The views of a scene show one set of named points, each view turned or mirrored, shifted and resized as a whole, with a little noise and some points left out.
In the rows, zero is written as 128.

Scene 1
View 1
bobo: [136 112 162 131  88 119 127 131 126 147 139  95  77 100 111 147 112  95
 130 109 148 122]
meto: [112 108  98 112 126 132  94 129  97 169 121 117  99 132 115 139 128 107
 131 127 167 130]
kes: [110 114 134 119 111 125  97 141 133 179 143 113 105 114 141 137 151 110
 135 129 147 127]
sozek: [128 107 150 132 108 119 104 138 164 155 133  90 108 103 144 139 157 112
 135 139 138 134]
nas: [111 120  72  99 152 134  72 120 113 153 109 107 119 134 116 136 155  97
 128 148 162 140]
nav: [133  95 117 151 128 155 122 123 135 162  99  98 107 115 182 161 132 144
 133 136 157 174]
betor: [ 93 104 122 111 111 126  84 152 112 209 151 136 104 132 144 129 151 122
 139 126 156 120]
fotes: [114 111 130 121  97 148 129 131  69 192 145 137  66 128 134 161  85 116
 127  87 170 140]
zuva: [135 100  97 121 127 143 105 118 107 156 103 108  97 133 132 156 111 112
 126 123 168 158]
Sener: [114 113 133 115 112 121  93 140 138 174 141 109 106 116 136 138 151 104
 133 130 147 128]
gonut: [130 128 121  81 121 121  62 137 189 166 152 104 130 121 158 157 176  76
 115 132 121 169]
Nibol: [137  96  77 122 141 150 100 111 108 150  86 103 106 140 138 158 116 118
 125 133 172 172]
mul: [ 80  80 153 161 102 114 108 166 115 211 136 124 101 112 146 101 163 164
 164 150 162  76]
vuri: [114 102 117  96 106 127  77 146 125 204 151 136 104 143 151 149 135 107
 126 111 151 148]
Vivum: [114  96 116 132 112 138 113 133  91 181 120 121  87 130 131 143 112 126
 137 119 171 132]
Pomuk: [129 103  95  90 123 115  67 129 136 157 122 106 115 139 108 140 142  84
 124 134 154 139]
Fefuv: [103 140 143 121 122 122 103 135 138 152 148  93 105  90 121 128 171  96
 136 144 138 108]
sep: [118 118 108 134 143 139 101 123 141 144 107  88 119 105 145 139 165 118
 135 157 151 144]
tik: [133 106 124 130 114 139 116 123 121 157 118 103  95 118 140 156 118 113
 128 121 158 153]
tapan: [157  89  88 114 120 157 110 110 105 162  97 116  91 150 152 183  81 112
 113 100 171 199]
View 2
Nibol: [128 119 146 120 125 150 110 102 124 121  96 146  96  98  96 117 145 128
 174 161  92 161]
tik: [118 124 153 116 126 162 105 111 131 144 107 144  99 104 106 135 148 127
 145 159 105 156]
bobo: [108 121 161 104 110 172 101 124 136 162 126 146 101 101 115 159 151 111
 127 157 118 154]
betor: [138 125 152 126 137 151 114 106 138 131 100 130 112  89  90 119 154 110
 101 139 139 158]
gonut: [144 166 166 117 105 134 101 132 125 130  81 117  86 128 119 121 121 142
 106 154 138 155]
nav: [123 129 143 131 151 153 121  95 128 146 102 143  98 121 109 124 143 149
 148 163  87 161]
nas: [159 125 154 127  93 137 112 109 115 112  95 134 107  96  97 114 143 120
 154 151 118 168]
sozek: [130 137 154 120 117 145 119 115 127 159 117 132  97 124 119 142 136 127
 113 154 119 160]
meto: [137 116 153 120 114 154 107 108 129 124 105 140 108  86  92 124 153 110
 143 148 119 162]
vuri: [125 136 156 115 138 153 100 116 139 123  86 130  97  91  91 114 144 118
 111 146 136 150]
tapan: [101 124 150 107 144 168  91 110 135 118  81 152  85  93  94 116 144 135
 181 167  87 148]
fotes: [104 109 158 114 147 193  89 110 147 135 102 152 115  69  90 135 170 116
 136 152 118 150]
kes: [135 131 156 123 123 153 112 113 131 143 108 132 107 103 105 132 147 121
 111 148 129 159]
Pomuk: [139 132 156 109  95 136 105 122 124 119  97 131  91  98  99 122 134 108
 141 151 127 159]
Sener: [135 132 156 120 117 150 111 116 130 142 108 132 103 105 107 132 144 119
 113 148 129 159]
Fefuv: [151 131 164 128  94 154 115 117 122 153 121 132 118 110 120 146 150 124
 108 148 133 168]
mul: [141 107 137 138 152 141 147  86 136 162 136 132 119  99  92 132 159  95
  81 133 132 166]
sep: [151 131 151 134 110 140 125 104 115 142 109 135 107 120 114 129 141 137
 141 156 105 170]
zuva: [124 119 150 115 123 157 106 107 128 127 100 146  98  94  98 124 148 122
 163 159 100 158]
View 3
Sener: [142 127 130 166 142 125 121 155 116 107 120 127 147 159 134 154 129 151
 153 139 175 134]
tik: [129 118 136 164 126 111 104 161 115 116 114 110 160 154 137 150 121 155
 141 125 138 161]
meto: [135 130 117 176 139 123  96 149 107 111 101 132 158 159 112 153 133 153
 146 150 134 143]
Fefuv: [152 132 146 149 127 150 128 157 122 100 128 118 127 172 119 145 133 150
 174 145 172 124]
fotes: [132 126 119 157 144 130  70 166 110 141 101 124 181 146 115 181 108 202
 126 121 139 162]
sozek: [132 124 146 159 130 120 134 160 124 105 131 110 139 160 152 139 122 141
 162 130 178 140]
kes: [143 127 132 162 143 126 118 155 115 109 120 129 152 157 130 154 125 152
 154 137 177 137]
Pomuk: [140 123 110 191 143 113 120 146 102  99 106 120 133 169 136 157 154 137
 141 157 140 134]
sep: [146 119 150 162 117 113 125 151 119  89 121 123 151 162 122 124 132 115
 162 139 145 149]
nas: [155 120 120 184 132 115 111 140 101  89 101 135 148 167 104 143 154 122
 148 161 124 140]
tapan: [132  98 119 186 126  76  83 157  98 121  96 107 179 146 142 164 133 149
 103 116  99 188]
Vivum: [120 133 121 167 139 120  87 155 114 123 104 133 175 148 118 151 112 167
 146 137 140 155]
vuri: [151 118 111 179 164 109 110 152 103 113 108 139 167 149 135 176 133 158
 128 134 180 142]
betor: [144 134 117 170 162 126 107 148 109 109 109 154 170 149 116 161 122 158
 150 145 189 131]
gonut: [178  99 135 177 147 104 154 154 105  86 130 114 128 168 155 166 162 119
 135 131 194 131]
zuva: [129 118 125 176 126 103  95 154 107 112 103 117 165 154 127 148 129 146
 134 134 116 165]
nav: [131 110 154 160 119  88 110 157 120 106 119 122 185 140 137 128 110 125
 143 111 146 178]
bobo: [116 132 134 154 126 140 108 171 123 130 122  93 132 165 149 160 117 185
 153 127 149 144]
Nibol: [132 112 127 183 121  90  96 148 105 104 100 121 172 152 124 137 135 126
 132 135 105 172]
View 4
zuva: [142 124 168 112  92 144 131  63 156 139 156  90 208 133 141  97 169  98
 128 115 119 147]
nav: [117 151 171 106 100 123 136  46 148 121 155  90 193 168 137 123 204 118
 126 146  99 106]
fotes: [177  92 147 134  57 144 173  82 126 128 170 126 201 170 102  59 150  94
 124 127 132 135]
betor: [179 142 140  99  60 115 150  93 144 140 127  92 164 125 102  83 174  77
 140 183 159 139]
sep: [111 151 154  99 110 103 125  88 161 131 131  52 186 130 156 134 200  96
 147 142 124 142]
vuri: [185 137 145 104  66 119 124  85 163 146 144 112 184 133 108 102 154  79
 112 179 153 133]
sozek: [144 161 117 135  98 101 134 101 147 144 149  74 156 134 154 132 179 110
 141 171 114 124]
bobo: [163 123 105 169  87 125 158 110 128 149 174  94 167 141 156 100 150 113
 140 132 105 137]
tapan: [146 114 189 112  90 160 115  35 168 135 180 126 237 157 133 102 153 104
  94 106 107 132]
Vivum: [159 122 156 116  71 145 159  70 134 137 150  96 186 136 119  71 173  97
 142 133 127 139]
Nibol: [126 129 188  96 100 148 120  50 168 136 152  85 220 129 145 104 178  99
 125 109 115 148]
Pomuk: [162 141 146 109  92 126 106  97 177 161 140  77 190  90 151 115 149  80
 130 143 142 167]
kes: [158 143 128 119  81 106 142 102 147 140 140  84 166 134 130 108 173  90
 139 170 137 134]
mul: [167 170 126 111  59 121 192  78 104 140 115  66 115 118 104  63 216 102
 182 201 138 119]
meto: [156 122 155 106  79 135 141  88 151 143 140  81 193 116 129  83 166  83
 142 130 143 160]
gonut: [157 163 123 108 100  74  82 118 193 150 139  86 178 126 151 169 154  79
 104 197 147 133]
View 5
Vivum: [143 153 108 124 145 156 117 118 118 130 133 151 144 126 119  92 133 138
 134 110 116 122]
sozek: [134 152  82 124 136 123 153 114 137 127 161 101 151 132  95 107 157 142
 129 132 103 130]
tapan: [137 161 135 111 180 146 131 125 115 137 124 122 128 140 173  74 142 149
 171  96 113 117]
bobo: [122 170  84 139 150 165 150 118 143 132 150 132 136 137  92 115 155 164
 137 105 102 129]
zuva: [139 152 115 118 163 137 121 115 130 135 141 127 142 136 138  90 130 147
 154 105 123 118]
kes: [141 146  90 107 131 140 146 116 127 125 157 130 146 128  96  99 143 134
 133 133 108 126]
betor: [146 136  94  95 126 153 135 120 111 116 148 153 146 118  99  84 136 119
 122 134 105 123]
tik: [137 161 107 126 153 142 136 118 128 136 142 123 141 137 124  99 145 146
 148 113 112 124]
Nibol: [145 148 123 115 169 121 111 114 129 136 139 115 146 137 152  86 123 142
 159 106 128 116]
meto: [141 143 102 105 150 145 119 114 132 125 151 147 145 129 114  92 118 140
 144 112 126 117]
nas: [147 132 102  89 153 114 115 107 147 124 169 126 153 133 118  94 104 137
 155 120 141 112]
sep: [150 149 102 120 138 102 126 108 139 137 160 100 159 136 110 108 133 134
 145 133 127 124]
Fefuv: [141 154  79 113 123 131 146 108 150 131 175 126 152 135  69 123 136 142
 137 137 121 126]
vuri: [139 136 100  79 142 153 153 124 114 114 151 141 134 123 118  75 140 127
 140 129 100 121]
fotes: [141 170 117 116 144 186 134 125 111 137 126 173 126 136 120  93 139 143
 153 107 112 122]
mul: [151 136  78 140 103 142 113 113 106 117 140 151 170 105  72  98 145 111
  82 141 101 133]
Sener: [139 144  87 105 136 137 146 116 132 122 160 127 146 128  96  99 142 137
 133 131 108 125]
Pomuk: [129 130  88  87 164 129 134 113 149 112 171 121 144 128 116  87 121 148
 146 114 120 114]
gonut: [135 134  84  64 143 110 184 117 141 115 185  89 139 135 106  90 149 134
 153 148 101 124]
nav: [153 161 123 136 143 114 130 118 111 146 128  98 151 136 140  93 156 129
 145 127 111 129]
View 6
meto: [160 108 115 119 138 138 105 105 143 115 120 129 119 144 148 108  82 128
  96 155 157 142]
Fefuv: [137 127 119 140 155 129 126 135 118 127 163 127 107 146 159 147 111 132
  95 127 151  98]
Pomuk: [142  99 118 126 146 153 102 107 149 128 158 133 109 172 137 110  68 126
  87 168 193 127]
vuri: [154  93 123 141 111 175 113 107 120 112 121 130  89 148 124 106  60 107
 101 128 162 131]
mul: [150 155 149 146 106 111  85 139  94 116 133 103 108  90 155 112  76 131
 147 110 108 120]
Nibol: [135 101  99  74 154 142 109 103 132 123  97 135 139 141 124 113  59 118
  80 179 172 152]
sep: [117 122 105  91 164 124 116 134 115 123 137 129 122 134 134 140  72 129
  86 152 157 106]
kes: [142 116 122 136 133 149 118 123 109 124 137 129 103 138 141 127  84 118
 103 128 153 120]
tik: [137 111 109 108 143 152 124 110 105 136 110 134 131 139 138 125  90 108
  94 150 164 151]
zuva: [144 104 105  98 144 150 114 102 126 125 103 136 130 141 132 114  73 114
  88 164 168 154]
nav: [113 117 100  76 147 147 125 124  82 129  91 133 135 117 115 134  60 104
  93 147 149 138]
fotes: [184  98 111 136 115 166 133  87 116 120  74 135 124 132 154 107 112 103
 102 131 143 181]
betor: [162 112 128 145 111 149 104 117 124 105 126 121  89 132 139 108  68 122
 113 120 138 121]
tapan: [142  84  93  81 137 177 125  85 115 131  69 144 140 148 115 106  63  94
  78 174 183 183]
Vivum: [161 115 117 119 126 142 109 103 121 122  97 128 127 126 148 106  87 118
 108 146 146 160]
bobo: [145 124 121 145 142 154 131 111  95 158 136 134 133 147 164 132 132 107
 107 138 170 160]
nas: [145 102 106 100 158 128 102 113 163 106 139 132 112 155 137 115  63 140
  77 169 168 113]
gonut: [111  92 114 134 145 178 128 134 109 127 173 138  76 176 109 142  54 109
  79 128 189  81]
Sener: [139 116 122 136 135 148 115 123 112 126 145 128 104 144 142 127  84 119
 102 131 159 119]

In a view up to two points have been moved. Name them for each view, in the order of its rows, or write -.
view 1: gonut
view 2: Nibol
view 3: tapan
view 4: sep
view 5: betor, fotes
view 6: Pomuk, zuva

Scene 2
View 1
lus: [107 116 140  74 128 125 113 114 142 130 126 140 130 137 157 136 160  89
 123  87 148 137]
sutek: [129 128 141 118 126 129 107 120 121 121 152 158  90 112 177 148 129 118
 107  96 128 143]
zolak: [117 124 140 151 137 136 135 125 122  93 126 156 100 128 111 144 138 131
 100 118 167 139]
Zud: [127 125 162 140 131 158 108 112 123 118 138 139  95 128 173 122 115 112
 115 116 103 130]
vit: [107 132 160 115 132 155 115 126  93 117 134 142 119 121 161 155 124  94
 106  76 123 122]
rifi: [ 82 125 148  75 137 139 138 107  80 112 122 115 163 112 134 157 156  82
  96  71 142 124]
vadop: [122 131 122 119 126 112 116 122 147 109 143 156  95 115 150 146 162 137
 102 126 161 155]
Nov: [112 134 135 139 132 129 133 105 117  96 139 125 110  98 140 138 157 144
  86 147 138 148]
peb: [137 134 120 145 124 109 119 103 143 103 159 142  76  89 164 132 158 167
  87 166 134 167]
Datav: [120  86 149 126 149 132 155  99 115 107 113 149 118 149  86 119 119  90
 114  82 171 131]
nevo: [128 124 132 129 128 121 119 114 139 111 144 153  92 116 152 137 147 133
 102 126 147 150]
ledu: [147 123 154 162 133 145 116 117 101 113 160 166  64 108 167 141  91 126
  99 103 110 136]
mifa: [ 95 107 143  22 126 114 114  84 133 148 130 105 165 122 182 125 176  66
 123  77 120 137]
nefu: [104 110 155 105 143 143 140 118  88 113 121 150 131 136 116 153 120  76
 110  50 156 118]
mutid: [ 94 145 143  93 121 144  98 128 156 117 121 123 133 133 172 139 181 114
 119 129 135 137]
vut: [142 118  92 139 128  70 145  89 159  93 158 151  74  87 123 130 181 183
  78 178 184 185]
volap: [115 129 139 118 129 123 129  92 113 108 147 120 113  92 159 133 153 133
  89 136 122 149]
nez: [122 114 146 121 134 134 126 115 117 114 135 152 104 125 142 138 127 106
 108  91 143 137]
sani: [125 118 127 154 137 120 140 121 141  90 126 162  90 131 101 137 146 143
 100 133 186 150]
Lezor: [119 119 119 100 128  99 133 103 136 113 142 142 111 106 140 141 167 127
  97 117 163 157]
vesi: [144 113 123 137 131  98 136  86 130 109 160 146  78  91 149 123 142 149
  88 144 139 164]
Neku: [115 102 115 101 137  89 155  83 137 105 131 130 124 110 105 123 175 128
  94 132 179 161]
dezil: [ 93 110 153 124 145 140 161  76 102  92 113  88 150 109 104 108 155 117
  91 144 132 134]
Tis: [141 123 124 164 133 112 137 107 122  95 154 160  71  98 131 139 133 159
  84 141 155 159]
Vada: [111 125 120  98 127 104 124 109 150 111 133 137 118 116 140 137 181 129
 103 129 166 155]
Vebe: [138 132 130 167 132 126 126 128 120  95 150 173  67 108 134 152 128 154
  89 126 157 151]
View 2
vadop: [ 76 147 151 159 148 146 134 107  99 146 176 155 133 127 187 102 173 138
  81 131 157 123]
dezil: [ 27 132 127 138 113 243 110 157  36 122 102 148 133  92 150  76 135 154
 100  96 113 131]
Vebe: [ 90 156 110 153  97 125 133 127 106 155 195 177 120 117 151  95 190 153
 110 149 153 126]
zolak: [ 65 147 128 154 122 164 106 131 102 150 150 159 117 109 146  87 196 171
 116 137 147 132]
lus: [ 45 136 176 192 181 179 116 121 115 157 121 119 144 140 214  95 162 159
  77  92 128 172]
rifi: [ 45 152 144 184 160 239 106 141  62 163 121 103 140 137 165 111 179 182
  71  68 102 208]
mifa: [ 24 130 190 202 198 215 133 127  87 150  98  96 165 150 245 101 118 140
  43  39 100 198]
volap: [ 58 142 128 159 113 183 149 139  55 142 164 154 143 126 186  97 135 129
  75 111 123 144]
Neku: [ 64 152 162 120 155 186 122  97  82 115 130 152 138  88 154 103 155 137
  73  67 144 102]
mutid: [ 36 125 175 187 177 195 121 129  66 153 142 123 138 148 229  90 156 139
  74 157 149 148]
Tis: [ 89 152 108 135  89 127 144 124  96 141 191 188 125 106 149  96 168 138
 102 130 149 108]
vesi: [ 81 148 123 138  98 130 160 122  93 132 178 182 142 108 175  95 134 121
  84 100 136 112]
vit: [ 50 141 124 210 127 183 118 161  97 180 148 128 133 151 189  91 180 181
  98 116 110 209]
nefu: [ 52 151 134 192 144 195  89 145 126 172 111 120 130 126 153  91 202 207
 110  72 109 208]
sani: [ 71 150 136 138 125 155 106 117 107 138 154 168 117  98 142  87 196 159
 116 141 163 103]
nez: [ 59 144 131 181 128 158 119 138 120 160 142 146 134 126 177  86 175 169
 102 103 126 167]
Nov: [ 62 144 125 146 113 183 136 135  52 138 169 161 131 118 167  97 154 139
  87 134 137 126]
Lezor: [ 72 152 158 148 153 165 133 103  90 137 157 146 138 118 178 110 163 137
  69  89 143 129]
peb: [ 80 145 127 140 104 136 165 119  67 134 202 182 138 121 191  98 137 106
  76 144 153 100]
sutek: [ 71 145 130 193 124 137 143 138 114 169 175 148 139 147 203  95 164 150
  86 119 127 174]
Vada: [ 62 147 168 147 168 177 124 100  86 134 147 139 136 117 183 105 165 138
  70 102 152 123]
nevo: [ 69 143 140 165 129 143 136 122 104 147 167 160 134 124 188  92 163 139
  90 127 146 132]
ledu: [ 74 142  89 194  68 114 148 165 125 177 184 175 132 136 184  78 164 160
 119 133 116 175]
View 3
rifi: [130 141 116 103 145 100 134  97  89 105 170  80 123 125 160 137 128 149
 132 168  94 116]
vesi: [ 84 157 119 102 133 149 152 162 153 111 110 132 101 151 130 124 107 131
 140 139 119 129]
Tis: [ 88 145 109 109 116 158 136 176 141 113 127 146 103 146 125 119 105 122
 142 125 110 129]
Vebe: [ 99 131 112 108 117 153 127 177 127 117 138 148 102 138 124 120 111 115
 144 110 112 118]
nefu: [115 116 130 120 132 120 135 120  78 103 189  90 114 128 169 145 118 134
 153 149 111 102]
Zud: [ 91 129 119 106 163 131 172 153 113 101 145 114  97 140 143 142 147 135
 127 104 105  92]
Neku: [101 141 104 122 115 144 132 122 138 118 119 103 113 157 136 126 114 155
 147 178 129 154]
ledu: [ 85 141 135  97 148 140 161 179 117  98 153 139  96 131 145 134 114 111
 138  96 102  85]
vut: [ 93 154  99 109 104 164 123 164 175 131  82 145 104 160 106 109 103 137
 146 152 136 164]
Nov: [104 148  94 105 132 139 141 149 133 111 129 124 111 143 126 119 130 140
 123 136  93 133]
nevo: [104 132 117 105 137 137 140 151 131 118 123 123 102 142 130 131 129 133
 141 125 127 119]
vit: [116 129 126  98 155 111 145 132  91 103 168 104 108 123 152 140 134 130
 133 122  99  93]
nez: [103 126 126 111 138 131 145 141 108 109 153 110 105 138 149 139 123 133
 146 131 120 106]
volap: [102 158 106  96 148 127 154 140 134 108 124 114 110 142 134 127 129 142
 122 142  97 124]
peb: [ 96 156 104  94 137 146 144 168 160 119  96 142 100 147 112 117 125 132
 127 123 114 134]
vadop: [115 130 114 102 132 134 127 146 133 126 115 126 102 140 123 127 129 135
 143 129 133 126]
dezil: [ 93 146  77 130 129 145 157 120 118  98 152  91 121 158 145 125 137 164
 117 173  73 147]
mifa: [125 144 135  93 179  83 164  76 114 112 124  58 109 140 161 155 150 168
 135 175 140 110]
Datav: [ 90 107 119 145 115 153 145 131  94 103 176  95 110 150 165 144 114 142
 160 156 123 120]
Vada: [119 132 106 108 132 129 129 125 134 127 112 109 109 146 126 130 134 149
 140 152 135 139]
lus: [122 119 128 108 153 110 141 108 108 120 136  87 105 138 148 147 145 150
 145 145 142 111]
View 4
mutid: [161 123 139 151 138 128 142 107 110 141 140 118 121  83 162 125 132 125
 147 136 135 124]
mifa: [175 130 162 147  94 131 132 102 137 158 157 157 117 112 170 102 119 147
 151 119 115 127]
dezil: [105 120 112 123 134 134 130  83 143 165 148 138 141  95 184 142 155 133
 148 107 145 120]
Lezor: [130 149 125 120 129 137 125 102 116 152 142 126 126 107 132 129 129 115
 129 128 137 129]
Vebe: [111 136 127 107 160 129 129 112 108 161 126  76 139 108 113 141 145 106
 126 123 150 134]
ledu: [123 119 158 110 160 117 137 125 122 180 128  67 147 117 120 127 149 122
 132  98 136 142]
vesi: [110 151 122 110 151 131 136 118 115 165 142 117 143 103 123 132 137 111
 117 102 131 143]
Tis: [102 145 117 103 159 131 131 112 111 161 132  94 142 104 117 142 145 105
 119 113 145 138]
lus: [161 131 147 133 115 120 132 105 122 152 140 122 123 118 149 117 127 129
 155 134 130 120]
vut: [ 98 177  89 108 156 141 131 111  96 142 142 133 136  88 110 144 130  91
 103 124 140 140]
peb: [115 148 120 123 165 137 141 121 103 155 141 110 138  81 123 136 137 106
 109 109 135 147]
nevo: [131 140 131 120 145 124 136 114 110 155 135 104 134 104 130 130 136 113
 133 122 137 133]
zolak: [117 129 121 109 144 123 128  98 117 156 127  92 136 113 138 142 148 112
 148 131 154 118]
sutek: [144 129 156 124 141 126 134 118 117 165 135  90 131 112 126 121 135 122
 133 115 133 137]
sani: [110 141 107 107 148 121 130 100 109 148 126  99 137 111 132 146 144 105
 145 136 153 117]
Zud: [139 113 152 129 154 110 148 121 122 170 134  90 144 105 150 125 146 129
 148 103 131 133]
nefu: [138 114 153 111 107 122 115  87 142 170 132  96 128 144 150 126 145 136
 166 130 148 110]
vadop: [134 144 127 123 143 131 132 111 106 147 135 107 128 101 125 131 131 110
 130 133 139 131]
Vada: [137 148 120 127 131 135 130 101 111 143 142 130 124  99 139 131 128 114
 134 135 138 126]
vit: [147 106 165 127 129 129 126 101 134 171 134  85 128 116 149 123 145 137
 149 119 143 126]
Nov: [115 131 122 125 151 140 131 103 120 158 140 111 135  87 146 140 145 118
 127 115 147 133]
Datav: [116 130 123  97 118 105 126  91 135 165 130 112 142 146 151 134 146 124
 173 126 143 106]
Neku: [114 156 102 112 122 134 123  93 122 149 146 147 131 110 143 135 131 114
 135 127 139 123]
volap: [121 132 133 126 142 144 131 105 127 164 147 121 134  91 147 130 142 125
 121 104 137 141]

In a view up to two points have been moved. Name them for each view, in the order of its rows, or write -.
view 1: sani
view 2: Vada
view 3: dezil
view 4: volap
